A landscape with many valleys, sampled at points; each row gives a point and its height.
A ball rolls from a point to the lowest of its 2 nearest points, and stops where none of them is lower. Distance is the straight distance between rows; heights are no part of it.
nel: [-17   5 -13  -6  14   9  -4   5 -32  -6   4   7 -21  -8 -33  24 -10 -10
   3   0  -5  20  -7 -13 -15 -24  27  -1   2   9  -1  22 -10  21 -37]  height 122
benok: [-11   4  23  18  -7  15  13 -30  24 -15  20 -32 -16 -15   8  26   7   7
  -1  16  -5  -4   0  20  -6 -18 -24   9 -23 -22  18  14  20  32   5]  height 485
Vonim: [ 30 -21  -4  -4 -35  10   3   0  11  12  17  -1 -26   0   5  -5  11 -15
  13 -27 -36 -29  24  47  22 -18 -36   3   0  -7  12  -9   6  17   7]  height 365
saguz: [ 28  -9  30  15  -3  26  32  -1  13  25   0  -7   9  -1 -12   0   9  -6
  14   6  29  -9  -7  18   1  36 -27  -6 -13 -11   3  11  19  45 -25]  height 274
rul: [  2  13  -7   4  11  -6 -24 -31   4  -5   7 -16  27 -11   1 -21  16   4
 -17 -14  -2   3  17  -6 -15  19   4  -2  16  -6  16 -28  -9 -14   2]  height 182
rodin: [-37  30   1   3   0  25  13  20  24  -5  -4   9  19  -2 -16  34  19   1
 -17  13  15  21 -16  -8  -9   3  11 -11 -21 -10 -24   6  -2  18 -17]  height 339
boru: [-10 -13   8 -31  13   3  -1  -2  -1   0   2 -24   5   2  32  -6   6  18
   6  24  -6 -31  -9 -28 -14   1   8   8 -11  12  13  10  18  12  13]  height 407
Kitak: [ -9  -3   7   3  -2  -3  17  19   0 -29  -9   8  26   1 -12   4  -5   7
  18  -4  11   3   5 -16   9 -15  -9 -15 -18   3 -28  -1  13  11 -12]  height 260
Sede: [ -3  18  -4 -25  10   6 -19 -18 -13  -7  -7  -5  -2 -38  15 -17 -27  24
   5  13 -13   5  15   0   5  16  36  11   1   2 -21   4   7 -38   3]  height 209
Deg: [  7  -1   4   0 -12  -3 -13  12  23  19 -32  21  23  15  -3 -10 -21  18
  -2 -23   7  -4   1   1   2  39  12   6  -5  -4 -33  14 -15 -36  -8]  height 104
mel: [ 13  -7 -18  -5  23  32  10  15  18   4 -19 -19   9  15  -7 -24  25 -20
 -26   2  25  -8   3   4   4  37  -8  -7  10   2  -1 -12  18  22   5]  height 385
Gem: [ 32 -27  -5 -25   4  17  -4  22 -27  16   5   2 -14  13 -20 -13  -7  -8
   8 -27 -14  -9 -16  -1 -10  -2   6  16   8   4   1  16  -2  24  -5]  height 268
loke: [ -9 -10  -5  12  -7 -13  23   3  14  -6   5  -8  23   8   1 -13   5 -18
   2 -25   1 -11  26  24  15  24  -2 -17  30  20  -2  -8   2 -13  -4]  height 224
godo: [-16   6  10 -26  -9 -17  11   6 -18   7  19   8  12 -21  14  11  13 -10
   6  -2 -23 -20  28  13   3  -5  10  -3 -15  -1  38  -2  18  34  -9]  height 348
Pidu: [-51  11  22 -15  11  12 -13  -3   4  -4   8 -15 -11  -9  -8   7  -4  -8
  -6   6 -27  23 -28   7   8   8  32  -5   6   3  26  -3   0  -5   7]  height 544
monak: [ -8  16 -12  -2  10 -19  -8 -12 -10  -2  -5  13  -3  -3 -10  -9  -2  33
   1   0  -9  -7  17 -22 -43   0  26  -6   2  13  14   4 -29 -12 -41]  height 55
fas: [ 16 -31  -8  -3   9  -3   5  14   0  15 -26  15  23  19 -16  21   2 -19
 -36 -20  17  30 -15   7  -5   0   2   1  -5  -6  10 -18   4 -17  13]  height 229
guv: [-21 -26   3 -20  17 -16  10  37   4  12  11 -12   2  21   9  26   8   5
  -2   7  -9 -29   5 -22  -6   4  20  -5  12  22 -13  15  -9  15 -16]  height 134
Tedub: [-19  14 -24  25   4 -21  -7 -14  -3   1   0  19  11  -5   3  -5 -17  -9
 -11  15   3  16  30 -19 -32  13  29  12  -6  -3  19   8  -9   6 -44]  height 94
banak: [ 15 -11   5  -9  19 -11 -34   3 -28  -5   1 -13   7  16  -4 -21  -8  -1
  -2   2 -26   7  11   0  26  -7  -9 -12  30  -9 -23 -27  11  -5  14]  height 298
Bope: [ 21   4 -12  10 -25 -15  10   5  -3  -1   0   0 -22 -21 -16 -11  -4 -14
  -9  14  13 -11   4   7  31   6 -19  19  24  -8 -31 -13 -12  24 -16]  height 452
Koli: [-26   5 -17   0  -6 -20 -11  17   3  -4 -15  44  25  -1  -8  11 -15  14
  -2 -15 -11   4  21  -7   4 -13  20 -14  -2  -1  -7 -17 -14 -21 -11]  height 205
lop: [ 15   7   0  14  -3 -19  17   9 -26   3  17  13  -9 -20 -14  43   5 -13
 -11  14  16  10 -17  14  10 -17  -6  25 -12 -12  -8  16   1  29 -33]  height 178
nilar: [-18   2  10   2  -5 -19   6  -5   2 -15  12 -20 -24  -5   7  -3 -10  29
  25  -3 -23  -3  -6  -4   6  -5  28 -25  29  22 -24  16 -22 -29   9]  height 373
sir: [  2  17   4 -20  -3   9 -17 -24  21  -2  34  -1 -18  -4  14 -40  10  25
  29  -3 -37 -24   5  -5 -30  -7  -9 -12   6  -8  43  -8 -27 -19  20]  height 648
sepab: [-17  38  -2  31 -10 -15   7 -10 -16   2 -10  44   6 -17  -3   4 -23 -12
   7  31  16  23  11 -22 -18  -1  10   9 -38  -9  13  10  -6  27 -40]  height 127
netu: [ 18 -12 -14 -16  -4   6 -22  -3  22 -13  28 -17   7   9 -23   8  13  -2
 -28 -22 -25  -9   4  -7 -19   0  19   5  40  -9 -14 -15 -36 -18  25]  height 166
sefin: [-53  14 -20  -7  -1   9  30   4  -6 -17 -27  -4  -5 -11  19  -3   4 -11
  -6  32  33   4 -10 -18  -5   0  24  -8   3  25   5  -1  -7   4  30]  height 265
fabap: [  2  15  12   3  -9 -13 -22  13  13 -10  23  10   0  -6 -24  -1   7  13
  -7 -22 -29  10  20  -7  -4   2  -7  13 -23  -1   6  -7 -22   1 -36]  height 275
Zun: [ 11   7  29  28   4   8  27  -7  22   7   5 -22  -2   8 -10 -18  19  -9
   4   3  16   9  -6  22  11  28 -28 -25   0  11  15   7  10  15  -4]  height 241
mizu: [  7  -9  18  -5   1 -26 -20   8 -47 -14 -17   1 -16   3  -4  -6 -24  22
  22  11 -18  11  12 -49   4 -19  10   0 -19  19 -11  -4 -13  18 -11]  height 360
guma: [ 35 -35   0 -14  10  12  16  14  11  -4  -5 -12   4  12   4  -3   7 -35
 -25 -11  14 -11  15   7  11  22   3  21  15  15   7  -6  26   9   5]  height 366
pera: [ 23 -17  15 -22  -5  -9 -14   6 -25 -15   7 -18 -22  16   0  -6   9 -18
  -3 -23 -36 -26  16 -21  -2 -40  -5  14   9  12  27   0  -7  29  19]  height 442
Gimab: [ 28   5   0   4 -25  -4  34   4  41 -30  -8   9  12  -9  -8 -10   9   8
 -12  -5  25 -15  21   7  20   0 -28   3  -3   3 -20 -21  -1 -27  15]  height 210
seg: [-20 -10  40 -14  -5  21  11 -13  -3 -10  14 -44  -9  -7  -5 -10 -13  -7
  13   5  -6  12 -16  11  12  26  20   7  19   4   8  10   3   9  21]  height 501
Tifu: [-25   0  11   2  -9  -2  37   0  19 -14   2  -8  13 -24  15  17  14   9
   7   0  19 -17 -23  -9 -16  -2   7  -2 -13  17  31  12   4   2   3]  height 323
pufur: [  5  38 -21   4  17   7 -20  -5  -5  -4 -35  36 -11   3 -16 -12  -5  46
   4   8  17  10  -2 -18 -39 -10   0 -17 -17   3  -5  18 -34 -17 -29]  height 18
sus: [ 26 -17 -16   1  16  18 -10   9 -15  17  -6  -6  -5  16 -12  -5   1  -1
  10 -21  17  16 -49   0 -16  -9   2  -8  18  -1   8   7   0  -5  15]  height 234
gad: [-11  32 -28   0  26  12 -13   3  14 -16 -41  11  13  27 -13 -30   6  24
 -16   2  21  22   8  -8 -35  12   1 -28  -2 -10   1  12 -32 -23 -13]  height 40
kemuz: [ -2   6  34  -3  -7  12  21   9 -26   6   4  16  21  -6  -3   9   9 -13
  13  23   5   9  -2  17  32   4 -17 -11 -33  -7   9 -12  29  55  -9]  height 435
lasum: [ 10  -1  15   7 -21 -23 -12 -16 -31  -2 -25  -7 -13 -14   2 -15 -34   7
  12  16   0   7  -7 -31  24   3   4  23  -7  -8  -3 -11  -6  31  11]  height 404
medi: [ 31  -2  -7  -9  -7   5  28  19  24 -48  -8 -15  22  12 -20 -23  11  10
  -7 -33  12 -19  15  -9  -1   7 -16  -8  15  12 -13  -6 -12   2  -8]  height 208
fadu: [  6 -10  35 -12  -9  -3 -10  -7  -4  19  10 -12 -15 -24   3  27   3 -13
  -4   6  -9   2 -37  17  25 -11   9  25  -1  12  12  -4   7  17  32]  height 400
Muna: [-13   1  13  34  -6 -19  21 -24 -15   8 -11  10  11 -12  23   1 -38 -13
  26  34  18  -3  24   2   3  16  -4   1  -7 -23 -27  13  31  12 -17]  height 235
lovi: [ 40  -6  -1  20   3   0 -13 -23  -5  10   5   8  -2  10  19   5  -3   2
   6  17  18   2  -4  -8  -5  -8 -28  31 -30 -25   9  -3  24   0  -7]  height 299
kub: [ -5 -16  -9   9   3 -10 -32 -35  -9   2  28 -14  -6   1  23  16   3  -4
  -1   8 -31   4   9 -16  -3 -32  12  18   4  11  16 -15   4 -27  37]  height 264
zurit: [  9 -10   6  26 -17  -3  13 -12   2 -12  20 -25 -13   1 -11   0   1   7
  18 -28  -7   5 -16  15  12 -11  -5  -9  48  10 -20   1 -23 -38  24]  height 445
Damir: [ 25  13 -28  -5  24  10 -12   7  -7  13  -9  -1   0 -11   2  -8   8  26
   0  16  12 -18  -4  -6 -12   2  -5 -19   4  -9 -39  16  -1  -9 -12]  height 175
rifek: [  2   7 -13 -34  13   8   8  16  16   4 -10  16   4  -3  -2 -24   1  31
   2 -18  -1 -17  11   8 -22  29  17   0   2  12 -16  19 -21 -45 -14]  height 132
maso: [-45  18   1  29 -12 -17   6  -4  -7   4 -20   4   0   3  22  -1 -28  -2
  32  16   9 -15  16 -23   3   9  10 -16   1  -4 -24  25   4  13 -16]  height 197
koneg: [ 21   4  -5 -15  -7   7  -2 -10   1  -5  27   3  -7 -25   5  -1  13   6
   9 -13 -28 -32  15  21   3 -19 -14   2   2 -11  -6  -3   5   1  -3]  height 330
muza: [ 31 -34  27  23 -23 -15  -3 -30  16   6  17 -11  -7   3  18  20 -12  11
  -7  11 -15  -9  23   2  27  -2 -23  30 -13 -17  -9  -5   2  -6   9]  height 425
dakam: [ -1   8   3 -11   0 -13 -22  -5   4   1  12  -1   2 -19 -12  28   8   7
 -24 -10 -43  25   2  24  12 -13  20 -12  15  -3 -20  -9 -16 -37   6]  height 116
tugul: [-33  -1 -17 -24  36 -16   3  20  -8  22   1   4  -9   6  19  23  21  12
   3  18 -10 -24 -19  -8 -23   0  25 -37   6  18  -4  21 -11  -3  -8]  height 96
Voku: [  3  -1   7 -41   6   8 -18  14 -10   4  -8   1   5  -3  -3  -7  -7  29
   1   2 -27 -15   5  -9  -6  10  34  -1  -2  11 -16   4  -2 -20  -5]  height 167
paku: [-13   5  12  17 -21   8  27 -18  -2 -22  18 -17 -17 -15 -21   8 -10 -17
   8   5  15  15 -17   5  -1 -12  -9  18  -9 -10  32  13  12  29  -6]  height 454
purit: [  0   0  -9  17   2 -23  10  -8   0  -8  -9   5  15 -16  -4  45  -6 -14
 -30  14   2  28  -1  19  15 -13  20  -3  13 -10 -21 -13  -1 -24  11]  height 186
nuzi: [ -5   8 -12  34  18  18   9 -22   0  15  -9  -5  -9  12 -13 -18 -12  -3
 -11 -10  34  28   0  22 -19  30   3  -1  13 -11  -7  28 -10 -23 -17]  height 152
kuped: [ 14   5  16  12  -2 -15  -2   5  22 -14 -19   6  13   8  11   8   6  32
  -8   5   7  15 -10 -22   8 -10 -18 -19 -30  21 -13 -10  13 -46  18]  height 140
kav: [  3 -13   8  17 -22  -3   5 -24 -22   8 -14   2  11  -3  -9   0 -26  -4
  18   6  12   0  -3   0  17   5  -2  32  -9 -46  -3 -10   6  43   9]  height 427
Siku: [ 11 -28 -15   1   3 -14  -7   8   7  22   5   1 -12  35   8 -16  11 -30
  11 -33  -5 -20   6  -6 -11  22  -2   0   9  12  38   2 -12   7  -3]  height 211
nefan: [ 30   0 -14 -14 -10  -6 -11  -7  -8  13 -31  16   9   4 -14   6  -2  22
 -13 -25   8  27 -23  15   2  -2   2 -19  10 -12 -23  -4 -11 -59  28]  height 584
fedo: [-25  -6  -3  18   9   0  19 -25 -10  19   0 -22   4   3   6 -16 -16 -14
   4   4  34   7   2   2 -15  36  10  12  16 -10   9  19   2  10  -3]  height 118
Zopat: [-17  -1  -2  20   6  -6  27   5 -25  22  25  14   9  -1   9  38  16 -35
  10   8   4  -2   5  23  -1 -12   5  -2  -3 -14  10  12  22  33 -32]  height 204
rekod: [ 32 -16  -4  -3   1  13  -5 -30  -6  19  22  -6 -18 -12  24   9  11  12
   2  21  -5 -28   2  23  -3 -19 -31  24 -20 -22   0   5  31  -2   6]  height 310
dusa: [  2 -11   8   9  -7 -21  20   7 -30  17   5   9   7  -5  31   8 -15  -9
  13  12  -1 -19  36   1  17   7 -13   7 -17 -14 -16  17  28  31 -18]  height 267
bur: [  8 -20  -2   8  10  -3 -14   0  -6  16   1   3   8   3  14  -2 -12  -6
  -2  15  -8   8   0  25  38  10   5   2  18 -15 -39 -13  21  -7   8]  height 326
ner: [ 52  11 -17  -7  -2  17 -27  -2  10  10   1 -17 -19 -13 -16 -12   6  11
 -41  12   1   6 -14   7   1  -7 -11  15  14  -2 -27   1 -21 -19  20]  height 465
mupe: [-13  24  22 -10 -14  -2   0  19   4  16 -15  -4   7 -19 -19  -7   5   2
   0  16   7  -3 -11  -7  17  33   9  -8   6  -6 -24   4 -12  36 -29]  height 367
Bem: [-26  12 -15 -30   8   4 -19  17  -7  12   0   6 -30  -2 -15  24   8  -7
 -15  -8 -29   8  -8  14 -13 -16  23 -16  10  21 -10  19 -11 -34   1]  height 39
tuto: [-23  -5 -18 -29  19  -1 -18  27 -16  21   1  28   6   1  26  28  23   9
   2  15 -21 -22  -7   3  -7 -26  25 -12  -2   7   5  -8  16   6   3]  height 131
bofen: [ -3   5   4 -13   9  12 -11   0 -53  -8   6  -4 -34 -18 -14  26   7  -1
  13  29  -3  14 -16 -23   3 -28   5   8 -18   0  -5  17  -2  49 -14]  height 162
dobu: [  2  -1 -33 -16  12  11  10  26 -11  14 -15  26  11   0   7   0  14  13
  11 -11  23 -17 -10 -13 -25   3  -3  -7  -5   1   1  11  -1  -1 -15]  height 158
fepo: [  5  24  -5   9 -11   9  -2  16 -17  -4 -20  13  18  -8 -39 -21   6  -4
  10  -4  20  10 -18 -16   2  17 -12 -18  -1 -19 -14 -22 -22  44 -18]  height 381
zezok: [ -3   7  13 -17 -10 -33  -9  14   4   1  24   8  20 -20  -1  18  23   1
 -16 -10 -31  -9  14  -7  -1  15  13   9  -9  14  27 -19 -11   8 -15]  height 303
Vef: [ 39  -1 -15  -9  13   2 -16  -7  11   1   7 -10  18  15  15 -37  10   0
 -13 -18 -10   3   5 -12 -18  11  -4 -22  28  12  30 -28 -10 -35  33]  height 219
Fufad: [ -1 -11 -39   6   0 -12   3  -1   1  19   0  35   3  17   7   8  14   3
  13 -30  12 -27   8 -15 -32  -7  12  12   5  16  24   6 -21  -2 -18]  height 184
Dani: [ 28  -1  13   0   1   3  -3   1 -11 -31   9 -34 -14   5 -11  -2   6  -5
  -6   0  -9 -18  -2 -14   5 -27 -28   8   6  -9  -4   0   6  52   7]  height 477
figu: [-15 -14  14  -5 -18   9 -25 -10   0  16  13   1 -18   0  10   9  -5   0
  16 -15 -17  -3 -36   0  -9 -18   9  34 -18  10  36   1  -1 -13  27]  height 447
kos: [ -1   4 -22 -10  21 -11  11   5  -7  -9 -26  -9  -2  -8  -4   6   5   8
 -31   9  22   8   3 -12 -19   1  12  -9   9  13 -30  12  -7 -26  -4]  height 196
selu: [ 23 -15 -14  -7   7  12  31  26 -14   8 -20  10   2  21 -29  10   3 -19
  -7 -34  31  23 -27  -5  -5   8  -6 -10   0  -5  -7  21  -7  -3  -6]  height 194
Mosuk: [ -7  -1   1   1   5  16  10   4  -7  20  -9 -14  -5  10  15 -20   6 -26
 -16  34  27  10  15   2  18  29 -21   6 -21  -7  -5  -4  29  34   4]  height 401
duv: [ 15 -14   6  -3  -3 -19  12  16  12 -27 -19   4  46  16   3  12  -3  28
  15 -24   3  -9   9 -19   7  -7  -7 -26 -12  11 -13 -24  -4 -28   5]  height 206
bigol: [ 18 -10  22  -4   6  11 -28 -11  -2  16   9 -23  -9  15  22 -18   0 -25
  -5   2 -25  14   8   9   5 -10 -17  11   4  -3  27 -14  27  -7  25]  height 368
nuba: [  8   3 -12  23 -20   4   6  -7 -13   3 -17  22 -32  -5   8  -9 -16   2
  21  -7  23   1 -22  -5  -7 -21 -12   8 -12  14   9  13  -8 -17   7]  height 516
ras: [  1   3   1  11  -8   5 -16  13  11  21 -10   9 -26  23   3 -14  -4  18
  15  -1   3  -5 -22   3  14 -12 -28  -6 -11   8 -26  12   4 -25   4]  height 542
Fiv: [ 41 -23   9  -1  -8  -5 -27  -9  -7  11  13  -9 -16  22   6   8  12 -32
 -12 -10 -31 -17  18   4   4 -27 -26  24  -6  -8  38 -19  17  26  28]  height 403
pani: [ 18 -17  -8  12 -36  -4  -3  -4  15   2  11 -17 -26  13  15 -37  -8  12
  24 -26  -8 -32  12  -2  14   0 -24   1  19   1   8   9 -18  15  22]  height 319
rizi: [  2  -8  -7  10  13   7 -11 -30  -7  10   4  18  16 -11  13  45 -11   8
   5  30  13  22 -18   1  -1 -16  10  19 -29 -19   2 -11  27 -11  -4]  height 278
mog: [-47   5 -20 -17   6   3   4   7 -18   8 -14   6 -12   4  23  -1  13 -23
  -8  25   4   0   2 -29   2 -11  12  10 -15  14  23  -8   2  37  11]  height 292
babaf: [ -6   9  -6 -12 -17   0 -42   8   3  16 -23  22 -15   1  -2  -2  -5  27
  -3 -11  -5  15 -33   1  20 -10   1  -9  -6   8 -19 -10 -24 -30  18]  height 560
Pum: [ -4  15   9  26 -23 -19 -12 -10  14   5 -20  16  20   0 -11 -21 -32  16
  21 -18   6   3   9 -23   0  30  25   5  -1   3  -6   4 -26 -18 -14]  height 57
Pip: [-17   0   5  13 -15  -4  37   3  17  16   5  14  11 -20  10  46   7  -6
  17   4  24 -22 -18  13  -1   2  19   9  -2  13  -8  11   4  24   0]  height 279
dituf: [ 42 -24  10 -17  15  10  -2  13 -18  11  -6   1  13   5   2  -1  -1 -18
 -22  17   0   5  13  23  20   3 -17  17  -4  -4 -11 -19  32   2   3]  height 346
kiver: [-17 -23   2  -5  33 -17  -8  15  -7   7   8  -8   2  31  21   4  12 -27
 -12   0 -10 -11  19  -4   0  -4   4  -1  16  13  23  -2  10  16  -5]  height 170
rer: [ 22  -5 -13  -2  -2   7  -6  -6  34 -41  24  -8  12   5 -25 -30   4  12
 -13 -41 -12 -17  24  -3 -19   8   5   3  22  -5 -20  -8 -26  -7  -7]  height 187
dur: [  1  -7 -11  10   6  30  18  -3  20   0   6 -13  -9   8 -12  -6  -4 -10
  -2 -23  11  -3  -2  42   0  18   4  -5  34  -2 -20  13   0 -13  -7]  height 183
risa: [-21  13  16  -8  -7   3   6   6  -5  -7  -3 -16  -3 -25  14  15  10 -27
 -19  30   4  12 -10  13  32  -7   6   2   6  12  18 -20  21  24  33]  height 359
zoted: [-30  11 -26 -12  -5   5  18  19  -4  -9 -32   5  -8   0   1   6   4  -3
 -20  -6  20  13 -19   9 -10 -10   8 -23  23  18  -3  12 -20 -29  33]  height 231
Gufup: [-18   0  -2  23   3  20  17  22  20 -22 -10  27  14  36  -8   5   6   5
  28 -14  12  12 -11  -7   3 -19 -32 -41 -25  -5 -11  11  11   9 -12]  height 294
gofi: [-17  29   3  23   7 -23  -6 -12  18 -17   2  -9   8   3 -12 -13   7  16
   0 -12   3  12  -8   5 -13   2   0 -19  18   8  12  -5 -22 -21  -9]  height 144
loto: [  6  16  -2  17  -4  11   8   2  -2   8   9  21  -6   0 -17  15  -3  -9
  12   7  27   2   4 -11 -20   5 -10  16 -29 -21  -6  23   2  18 -46]  height 157
tute: [-32  -3   2 -11  36   1 -11  -8   4  -4  12  -3  -1  13  14 -29 -15  -9
   0   1 -18   3  35  12 -15  18  19   4  14  10  14   7   8 -50   6]  height 604
Dul: [ 11   1  -3  17  -1 -19 -21 -37  18   3  30 -12   2  -7  16 -10  27   0
  -9  -2 -30  -8  23 -15 -11  -7 -19   8   4   2  32 -14 -11 -29  16]  height 214
nosu: [-28  21  -7  33  -1  20  30  18  37   0 -19  27  39  33   6  27  10 -23
   0  -2  26  13   1 -10  -6  13 -10 -36 -19 -14 -19   4   2  12 -19]  height 321
riseg: [-21  -9 -21  22  -3 -16  18  -8  -6   1 -24   2   4  19  11 -18 -21  -7
  26   3  34 -16  29 -30  -8  20  11   6  15   0  -2  -1   0  27 -11]  height 159
miz: [ 52   6  -2   7   2  -2   1  16   3   8  -3  -6 -21 -14 -13 -14  -3   6
 -19  18  13   5  -4  24  27   7 -38   4  15 -11 -39  -2 -18 -18 -12]  height 460
giri: [  2  24  23  30 -10  -5  22 -16  23 -22  -6 -17  19 -11 -20 -15   4   3
  -5  -3  34  24 -17  11   5  17  -9  -7  11   2  18  -7  -3  -4  11]  height 193
gov: [-30  -7   1  -6  -5  41  18   9  16 -20  21  -3 -14  -1 -23  23   9 -28
   0  -9   4  12 -17  20  -5 -30   7  11  -3   8  16  10   6  16   9]  height 421
Fube: [-13 -18   8   9  13   0  19  -3 -11  14  16  -8   5  -6  -3  39  -3  -8
   3   7  10   7 -20  14  -3  -3  29   4  21  -1  -9  10  14  16   0]  height 242
lili: [-19  10  11 -30  -6  11  27  20   3   2  11  -6   0  -9  -2 -10  22 -27
  10   1   2 -12   3  16  12  15 -16 -14 -18   2  36  -4  26  44  -8]  height 398
vog: [ 49   4  -3  -6   5  -9 -14   5  -8 -10   3 -21   1   1  -8 -36 -10  -7
 -17 -12 -15  29  -1   6  14  -1 -10 -12  37   4  -6 -27  11 -20  45]  height 262
vop: [ -5   8 -12  50 -12 -23  16 -16  16 -28  10   3  17 -10  -5  30  -8  -6
 -17   8  19  15  11   4   9 -13  -8   1   9  -9 -25 -11   3  -5 -21]  height 221
bupi: [ -7  41  22  -1   9  12   5  26   6   6  -8   2   8 -14 -15   6  17   2
 -10  25  20  11  -6 -30  -2  30 -17 -24 -34   0 -16  10   6  32 -37]  height 354
gekev: [ 15 -26  -9  -6  -4   4   3   0   1  12 -14  19  12  -1  -3  16 -13   2
 -20   1  14   9 -23 -11  -4 -17   9  34 -23 -10 -11  -8   6 -22  10]  height 252
tobal: [-42  -9   7 -15  27  26 -10 -11  -4 -10  -4 -15  -1  16   0 -21 -18  -4
  -1   3  -2  25 -15   2 -11  14  34   1   7   4   9   1   5 -41  29]  height 577
Fepev: [ 12 -22  10  -4   4 -10  18 -10 -30   3   5 -11  -2  -6  14 -11 -23 -28
  -2   5   0   4  24  16   3  -3 -13  19   0  -5  22  -3  33  -3  11]  height 318
tiba: [ 10 -12  10  -2  -6   2  -6   0 -26  -7  11   8  -1  -8 -15   1 -26 -23
 -12  26   9  17  10  13  32  11  -1  41   4 -34 -26 -16  -6  32 -19]  height 443
tunu: [-41  -5 -24  -1  -1   0 -12  16 -11  -5   2  38   6  11  22  13  -4   8
  23   3 -19 -12  20  -2   7 -35   5  -5 -18  -2 -10 -19   8   2  -1]  height 165
gegik: [ -9  -7 -13 -21  29   8 -30 -11  13  -2  11  -3 -18  23  27 -36  -3  10
  14   1 -24 -20  15  -6 -28  -9   2   1   4  10  20  -1  -9 -45  23]  height 625
Bab: [ 17  17  12   9 -20 -25  12   1  31  -4 -14   7  12 -17  19  -2  16   9
 -29  17  17   1   6  10  25   7 -23   6 -22  24   1  -9   2 -30  14]  height 185
tigos: [-22  20 -11 -17  -4  -9   1 -11 -21  -7   0 -21 -30 -31  21 -13   3 -22
 -10  21  -9  -5  12  -6   6 -22  -4   7   6   4  30  -4  11  31  20]  height 322
vurul: [-10   7 -27  -3   9  15 -18 -18  16 -37   1  -1  -3   8 -14  -6  -5  26
  -4 -10 -14   6  -8  -5 -27 -15  18 -11  14  -6  -4  -3 -17 -43   5]  height 97
keb: [-38  11 -15 -10  24  24   3  16 -13   7   8   6 -31   8 -12  -2  -1 -14
  -6   9   0  20  -8  -4 -13  -3  12 -14   0  12  -1  30  -4 -10 -10]  height 85
ture: [ 28 -17  14 -31  -5  -5 -17  19 -48  13  -7  -6 -41   4 -15 -23 -21   7
   3  -3 -16   0   2 -18  11 -13  -1  26 -14   6   0   0   4  16  -4]  height 305
Sul: [ 32  -7  -4   1 -27   6 -16   2  -2  22   0  20 -29  -1 -12 -13  -9   7
  12 -34  -3   1 -25  -1  -2  -9  -1  33  -2  10  18  -2 -20 -23  16]  height 486
vedo: [-10  18   6  33 -17 -17  10  -6  29 -22  31  22  12 -13  -5  26   1   2
   7  -7 -18  -1  21  13  -3 -13 -16   0 -18 -10  -2   0   3  -3 -31]  height 249
Mit: [ -2   8  16  -4   0 -12 -20 -26 -16  -2   0 -17 -12 -27  19 -27 -13  22
  30   8 -20   6   3   3  12   0   6 -14  17  14   7  -3   2 -30  23]  height 280
gogi: [-30  12 -24  -6  26  19 -14  -4  23 -34 -20  13  28  20  -8  -4  -7  16
  -5   2   5   4   4  -9 -32  -2  20 -14 -14 -24 -20  11  -5 -25 -22]  height 61
neged: [ 11 -17 -13  -9 -12  32  11  19  26  -5  15  10  -8  13  -5  14  17 -24
  -5 -22  -8 -10  -9  38  11 -28 -19   3   7   2   1 -14  21  13   6]  height 399
Kiko: [ -4  -7  11  24 -19 -25   1  -7  -2   0  -1  -2   0   4  17 -22 -20   9
  24 -16   6 -14  28   5  24   9 -14  -8  18   4 -12  -2  -8   0  14]  height 277
Gamu: [ -5  10  24  25  -8 -15  11  -7 -10  31  -7   5  12 -13  16  -7  -7 -13
  -2  39  21  13   7   9  33  25 -25  -5 -30 -16  20 -18  22  36  -7]  height 416
Nofuv: [  5  11  -2  -5  -4   6  -2  -2  29   1  27   9  -2  13   5 -27  22  19
  24 -30  -1 -28 -11  12 -37  23 -10 -13  -7   2  36   4 -22 -17 -11]  height 669
Gope: [ 15   0  28  17 -22   2 -18 -38  19   9  24 -15  -7 -15  20  10 -12  32
  21  -2 -16  -5  -7   2   9   3  -3   7  -6   2  -2   0  -3 -31  15]  height 370
vagal: [-27 -16  20  -9   1  15   2  -5  19   6   0 -26   0  10  20 -12 -14  11
  38   7   0 -30 -28  -9  -6  19  25  -2  14   5  11  11  -6  -4  20]  height 448
luza: [  7   9  12 -20  -2  -1 -11  11 -44 -19   3  17  -3 -21 -22   0  -7   4
  22   1 -21   9 -16  -3  18 -22  -2  -8  -8 -14   0 -11   4  46  -3]  height 207
zovo: [  6  -2   5 -26 -18   5  14   5  25 -12 -32   3  24   0 -16  27   3  22
 -33 -11   3  33 -10  31   1  11  -7 -24 -11 -16 -30  11  -1 -45  22]  height 609
buf: [ -7   2  24 -31  21 -13   4  17  14  -1 -12 -12  23  -4   9  12  18  24
  -5   7  -5 -12 -19 -33 -10   6   8 -18 -23  27  26   7   5  -6   2]  height 375
linu: [  0  -5  -3 -20  17  13 -24  12  21  -1  13 -22   5  27  -5  11  25 -24
 -24 -10 -25  -8   2   3   9   0   0  -8  28   6  10 -18  -3   3   8]  height 136
Nufo: [  5  -7   0  23   5   4 -10 -20   6  -8  23 -27  -6   7   5  11  16 -18
 -19  12  -9  -9  14   7   3 -10 -23   6   1 -23  10 -10  18  49  -6]  height 492

For each start below, name the point where the ball stops.
benok | selu
kemuz | Bem
ras | dobu
Bope | selu

Call two points neighbours if one is among the 2 nearest of the other. Go from one point of each pair to the other, from neighbour to neighbour, staying as low as possible. Name the highest point that can't be avoided.
dobu, linu | Siku
fedo, selu | Vonim
tugul, linu | kiver
